Each row is a point on a landscape with many valleys, with its height.
From any point a ball rolls to the lowest of the 2 points nearest to it. It stops when none of these is lower. Distance is the straight distance between rows; heights are no part of it.
sir h=339: [145 143  93 101  64 114 138  99 161 118 140 140 140 171 151 126 122 159
  67 116 160]
vik h=297: [127  97 160 132 137 187 157 162  92 106 154  68 107 162  90 167 108 105
 140 145 112]
gobif h=502: [127 124 138  96 154  46 114 106 164 135 130 117 143  82 143  80 187 115
 118 108 102]
fisig h=587: [ 64  86 110 122  91 137 184 170 194 106 163 126 166 186 169  98 134 135
  63 176 174]
Tova h=457: [113 120 126 103 137  45  67 116 141 153 149 110 131 124 163 100 189 113
 121 110 111]
zude h=205: [129  93 137 144 143 164 185 134 109 110 135  82 139 151  85 164 104 119
 104 152 132]
nid h=687: [ 96 147  91 110 134 179 150 133 168  85 128 153  67 173  99  99  64 111
 194 111 139]
zuti h=678: [132 178  75 105 116 147 138 151 159  97 116 173  83 177 142 105  85 123
 201 117 155]
vit h=720: [156 120 145  88  95 168 147 142 144 130 157 110 165 104 124 125 127 132
  64 112 136]
mipo h=765: [163 152 148  98  73 159 119 154 131 164 154 141 172  68 163 126 128 139
  72 106 133]
kad h=659: [130 124  91 146 116 130 132  71 106 111  98 129 116 174  97 168  95 149
 126 132 143]
pigu h=719: [119 148 123 138 144 161  49 186 130 114 110 167  62 115 112 121 129 123
 209 106 144]
gavab h=357: [110  92 128 116 118 150 202 100 151 114 132  97 141 129  70 139  84 131
  76 138 136]
pemo h=595: [166 154 140 109 154 159 154 158 135 108 131 136 151  67 129 114 131 109
 143 122 120]
ful h=193: [152 113  81  91 114 171 142 156 152  81 160  89 129 203 134 144 122 130
  87 132 167]
rusim h=727: [132 151 105 119 155 126  29 198 139 125 125 146  91 103 130 109 172 119
 183 131 137]
Sovu h=739: [160 148  95 110 132 101  45 184 141 126 130 140 129 107 157 103 170 132
 126 119 149]
zik h=657: [110 166 129 145 112 116  96 151 136 141 103 184 110 112 145 113 142 136
 173 135 110]
fofu h=520: [ 88 140 154  85 125 136 112 170 132 128 158 118 103 160 158 118 157  94
 166 112 107]
tatol h=541: [123 105 133 124 179  99 121  67  91 108 123  75  85 157  79 149 106 109
 162  88 112]
futo h=612: [118 134 115 147  68 159  81 150  87 153 124 162 146 194 165 166 152 149
 110 158 148]
pogap h=311: [118 106  98 161 140  91  78  89 126 146  84 157 142 106 109 140 161 163
  94 132 155]
fabi h=526: [156 148 150  84 130 135 108 204 142 139 142 114 123  96 156  95 147  98
 176 114 105]
Suni h=630: [158 141 149 129 174 144 153 142 142  93 113 139 113  82  97 107 113 109
 184 116 108]
Kom h=157: [144 196 131 115  63 106 112 139 139 136 133 171  97 131 157  94  83 146
 164  88 121]
Sise h=522: [ 82 129  98 115 112  86 182 121 181 105 152 143 150 187 181  91 156 125
 105 164 144]
muze h=586: [158 157 139  84 121 118 108 159 185 123 130 145 121  50 120  78 135 123
 142  84 117]
dito h=710: [116 130 150 145 103 187  75 151 132 118 114 160  70 131  97 134 105 143
 172 103 134]
Getaf h=183: [123 178 131 112  68  70  77 120 130 150 150 152  96 131 170  98 123 147
 123  81 113]
Tapu h=448: [176 108 112 162 181  81 113  70  76 142  90  89 141  96 102 165 101 151
 136 121 118]
fomak h=421: [116 112 102 113  78 105 171  84 168 148 150 133 181 146 146 121 131 151
  45 134 152]
taso h=283: [138 115  71 116 115 207 139 165 140  87 127 133 134 194 113 155 120 139
  97 163 186]
larit h=658: [163 130 159 146 203 123 129 141 102 114 121 104 105  76 116 108 135 102
 185 133  82]
veze h=498: [ 96  84 123 123 134 110 201  73 155 129 135 109 183 127  94 137 110 131
  53 146 146]
Gid h=575: [189 144 117 156 123 127 119 126  49 150 123 107 155 127 152 156 101 137
 121 156 119]
Paz h=397: [ 83 130 150 154 115 166 148 167  97 123 142 131 115 189 138 162 133 110
 156 162 115]
tosi h=471: [102 126 144 113  97 119  92  84 101 128 146 121  63 139 100 132  84 125
 136  56 121]
Mobo h=698: [117 136 139 126 109 200 130 131 148  98 123 159  57 149  87 114  66 122
 183  88 135]
Fak h=681: [133 128  78 155  96 116 159  77 100 121 113 139 164 196 121 172 100 158
  87 156 163]
Vivos h=679: [140 132 149 170 201 118 101 158 115 135  94 142 100  53 132  99 160 130
 185 149  95]
Fot h=665: [109 166 140 146 115 129 163 150 135 128 115 171  94 137 138 109 106 126
 206 137 107]
Gaf h=702: [130 130 146 149 200 120 114 144 121 147 115 142 151  46 143 102 179 110
 139 144 103]
Gofef h=653: [129 140 122 125 169 145 166 133 145  76 117 131  99 152  96 117 112 104
 187 126 120]
lan h=347: [132 148  80 125 136 178 156 172 145  89 113 169 147 163 138 131 132 130
 133 164 173]
finuk h=549: [ 67 112  91 112 122 138 174 169 191 104 144 163 151 190 177  97 164 120
 117 184 170]
Rov h=540: [166 121 105 154 171 104 152 109  62 134 125 110 173 144 141 161 128 120
 132 170 121]
napuv h=558: [125 142 125  70 122 130 109 147 202 104 125 146  87 103 116  75 142 107
 164  78 127]
tev h=420: [ 93 114 170 119 112 175 162 211 118 142 159 117 140 163 154 139 154  96
 145 177 118]
Napit h=647: [101 153 151 144 150  88  78 142 132 137 118 157  83  87 136  87 148 118
 185 114  84]
sunin h=632: [112 144 153 172 129 104  59 126 126 149 123 139  73  76 105 105 120 155
 151 121  96]
mipa h=492: [ 81 114 127 113 126 103 187 148 153 117 168  99 145 190 155 113 148 104
 112 160 130]
temi h=313: [168 149 134 180 108 175 137 108 102 150 107 169 158  67 115 152  98 167
  95 136 141]
rinaz h=464: [171  95 123 122 123 100  78  97  97 166 108  86 157  89 107 165 112 151
  77 108 136]
lazud h=757: [141 129 103 122 112 152  58 166 157 130 114 168 143  87 134 118 167 147
 103 120 156]
zam h=676: [135 120 156  91  56 169 168 157 143 135 172  93 149 149 127 142  99 141
  59 125 134]
gevu h=555: [170 152 133  96 155 128 104 183 146 131 140 133 150  56 154  96 156 113
 135 111 129]
bavu h=649: [ 98 124 161  99  39 119 175 137 154 149 184  93 132 167 154 129 107 130
  61 129 125]
pirob h=458: [131  72 140 142 212  97 142  61 115 141  90  92 177  86 109 157 151 132
 107 137 134]
Paka h=276: [121 116  91  80  81 145 139 121 179 103 169 106 114 194 152 129 118 139
  64 120 168]
nasi h=538: [ 98 129 135  69 129 129  96 160 185 110 144 131 101 139 145  96 179  98
 147  98 131]
voba h=599: [151 143 113 136  94 144 112 143  73 135 134 119 136 182 156 162 120 133
 125 148 131]
fifot h=528: [113  99 147 111 116 106 190  98 145 149 168 109 199 118 141 124 132 122
  46 139 143]
Supi h=682: [123 130 122 127 183 122 193 126 149  92 120 133 143 121 104 116 135 104
 148 151 128]
dep h=368: [138 119 134 140 122  72  75  91  94 179 118  98 120 106 126 140 112 135
 111 119 103]
vimik h=618: [105 123 174 202 134 143  81 122  94 162 112 139  50  94 133 119 113 150
 184 126  86]
zigu h=423: [131 106 145 103 108 124 114  86 103 125 144  73 101 153  89 154  93 122
 114  83 118]
Nase h=623: [ 55  92 127 115  65 132 178 143 170 124 177 101 131 202 155 120 120 125
  60 146 149]
temuv h=399: [147 126 153 171 127 140 167  84  95 161 117 135 170  59 134 155 110 149
  86 142 117]
nev h=713: [116 133 131 137 182 116 149 118 134 115 107 156 151  95 134 111 176 104
 149 148 118]
gigu h=625: [ 88 102 120 150  96 180  69 132 100 135  99 158 119 185 129 166 166 136
 120 148 161]
bibul h=321: [138 138 124 126 120 108 160  99 137 134 122 164 178 102 132 118 131 140
  83 134 132]
zemob h=189: [170 186 131 108  98 117 152 156 131 121 139 135 115 118 141 104  92 125
 156 112 113]
Gilun h=232: [143 144 130 147 115 147 133 121 132 120 104 161 132  96 109 130 119 147
 123 134 130]
Varat h=639: [ 90 121 103 151  98 151  99  95 112 119 105 165 103 190 111 158 125 150
 120 134 151]
pok h=779: [147 137 148 118  83 129  68 162 139 158 130 145 134  72 133 115 147 146
  92 110 121]
bidu h=644: [142 122 130 128 166 149 179  94 122 129 151 100 196  86 108 155 107 117
  64 127 151]
vis h=573: [109 102 149 168 187 131 139  70 115  99 108 113  57 141  80 133 111 126
 185 100 111]
kaso h=497: [127 119 172  94 119 133 123 162 133 137 149  98 126 120 144 117 170  99
 133 124  94]
Tepez h=503: [168 113 100 152 188 114 122  88  74 114  99  99 141 152 104 174 131 133
 148 145 136]
fitir h=358: [111 120 114 144 132 113  64 119 113 133  99 152 123 142 126 140 176 130
 130 135 133]
Fene h=401: [151 141 138 144 109  83 164  70 108 170 123 130 177  93 135 143 107 148
  89 128 106]
lupug h=699: [114 115  98 163 114  82 139  46  99 157  91 137 166 177 133 181 125 156
 106 154 148]
Pokos h=527: [161 107 116 122 147 116 136  76 115 149 120 108 187  81 110 157 119 143
  70 108 153]
lener h=501: [172 118 127 144 153  91 104  76  82 127 116  73 113 132  93 154  81 123
 148  95 108]
Dud h=672: [138 180  94 133 134 140 141 166 159 119  91 195 104 130 133 103 113 126
 220 138 146]
veg h=362: [118 112 166  99 121 154 151 130 115 109 166  71  92 163  93 135  93  93
 132  99 101]
gukas h=410: [115  89 128 111 153  90  56 122 134 140 119 107 138 113 124 121 191 114
 116 121 122]
fud h=242: [184 178 153 116 112  96 144 143 115 147 141 131 142  65 154  86 101 122
 142 119  80]
Fofe h=594: [126 102 178 188 178 128 149  90 110 129 104 104  79  96  99 126 121 141
 176 119  87]
vazu h=454: [111 115 129 106 136 150 153 183 146 114 158 116 152 163 155 124 168  97
 130 153 137]
ger h=564: [131  77 136 128 201 111 174  79 106 150 140  78 195 101 116 164 127 111
  83 132 133]
sar h=305: [171 151 135 124 121  87 105 118 103 144 130 116 139  92 135 115 122 129
 124 115  96]
deg h=379: [ 90 144 112 147 122 168 152 186 124 115 120 168 125 189 143 142 144 121
 165 179 151]
kodi h=374: [127 105 126 164 171  78 122  79 110 160  83 132 156  88 126 144 151 143
 118 137 122]
pero h=608: [ 99 113 162 200 164 125 122  85  69 152 102 113  61 128 130 142 117 146
 191 125  84]

For each start below, name the point where the ball stops.
lazud -> Tapu
zam -> ful
bidu -> Kom
nev -> kaso
vazu -> ful
zuti -> Tapu
Vivos -> kaso
lupug -> Tapu
Fak -> Tapu
